Each row is a point on a tangle of strands that fork, close into loops and nearly touch. The rows are in no order.
(in the rows, 100 means zero)
Two points are linked if the straight distance between their rows is under 47.1. Some points are linked to none.
k986: [ 69,  66, 113, 136,  91,  64, 118, 144]
k3: [ 59,  62,  91,  71, 130, 110, 139, 106]
k164: [ 97,  75, 149, 119,  58,  78,  74, 132]
k521: [ 29,  88,  62,  54,  92, 123,  88,  64]
k364: [135, 140,  81, 124,  86, 100, 109,  65]
k716: [128,  93, 130, 128,  69,  58, 131,  96]
k288: [153, 140,  97, 119,  81,  82, 120,  73]
k735: [ 35,  64,  78,  45, 101,  99, 121,  76]
k957: [ 35,  52,  99,  85, 103,  77, 141,  86]
k864: [ 80,  80, 129, 147,  50,  44,  96, 124]
k996: [174, 149,  92, 116, 110,  99,  43,  79]
k831: [ 82,  83, 115, 138,  96,  47,  98, 166]
k94: [156, 126, 157, 101,  70,  56,  85,  78]
k406: [ 61, 109,  90,  93,  71, 154,  80,  82]
k133: [ 53, 104,  71,  85, 101, 155,  79,  82]
k376: [158, 108, 135, 119,  84,  47, 122,  98]
k955: [123, 134,  62, 124, 111, 107, 113,  65]
k846: [107, 123,  51, 118, 130, 116, 102,  65]
k382: [ 61, 114,  79,  96,  66,  69, 138,  21]
k489: [164, 117, 151, 110,  81,  41, 103,  86]
k425: [ 40,  97,  60,  72, 107, 139,  78,  70]
k477: [ 94, 109,  54,  94, 156, 157,  86, 109]
k613: [155, 136, 126,  86,  91,  97,  69,  97]
k168: [ 81, 109,  46, 102, 139, 126,  89,  69]
k476: [ 44,  55, 104, 128, 105,  78, 124, 141]
k637: [108,  96,  83,  83, 141, 142, 126, 127]
k662: [ 80, 113,  74,  96, 104, 121, 120,  70]
k595: [ 94,  76, 140, 132,  56,  63,  94, 127]
k638: [147, 133,  82, 104, 111, 122,  75, 105]
k203: [143, 121, 142,  66, 108, 121,  48, 120]
k302: [ 29,  83,  66,  47,  83, 107, 101,  59]
k49: [162, 141,  86, 112, 110, 111,  51,  94]
k395: [123,  96, 101,  86, 124, 135, 111, 136]
k401: [111,  90, 122, 121,  70,  79, 128, 101]
k464: [ 96,  76, 124, 123, 109,  58,  85, 173]
k980: [103,  98, 112, 107,  74, 112, 119,  95]
k630: [128,  97, 148,  70,  95, 126,  53, 138]
k312: [ 73, 110,  64,  83, 122, 122, 110,  74]
k298: [ 88,  89,  97, 100, 104,  95, 150,  81]
k277: [165, 123, 116, 112,  95,  68, 131,  91]
k205: [101,  71, 140, 112, 101,  77,  74, 166]
k549: [ 64,  58, 100,  92, 128, 103, 145, 120]
k225: [154, 137, 130,  96,  71,  83,  79,  83]
k388: [109, 102,  53, 132, 139, 148,  53,  85]
k923: [129, 121,  88,  92, 114, 135,  93, 117]
k632: [ 97,  76, 152, 107,  82,  77,  60, 148]
k399: [150, 137, 128,  80, 100, 112,  52, 105]
k927: [ 42,  63,  81,  51, 120, 108, 129,  91]
k578: [ 98, 113,  94, 101,  87, 130, 110,  91]
k50: [ 40,  47, 100, 106, 116,  80, 141, 116]
k331: [ 96, 102,  58,  77, 159, 143, 117, 112]

A fork is a point with three links, a tip a point with one. Leave the first point through the second and follow the links. Name the first fork or tip that comes.
k302; k735 => k50
k168; k846 => k376
k735; k302 => k406
k376; k489 => k630
k395; k923 => k996
k464; k205 => k864
k996; k49 => k477

A piece is all that can be reached along the links. How many separate loops has the piece of each point below (a circle has one, a figure eight two, a Y none), and how many tips (points with one link)?
k716 => loops 1, tips 1
k923 => loops 0, tips 2
k425 => loops 0, tips 3
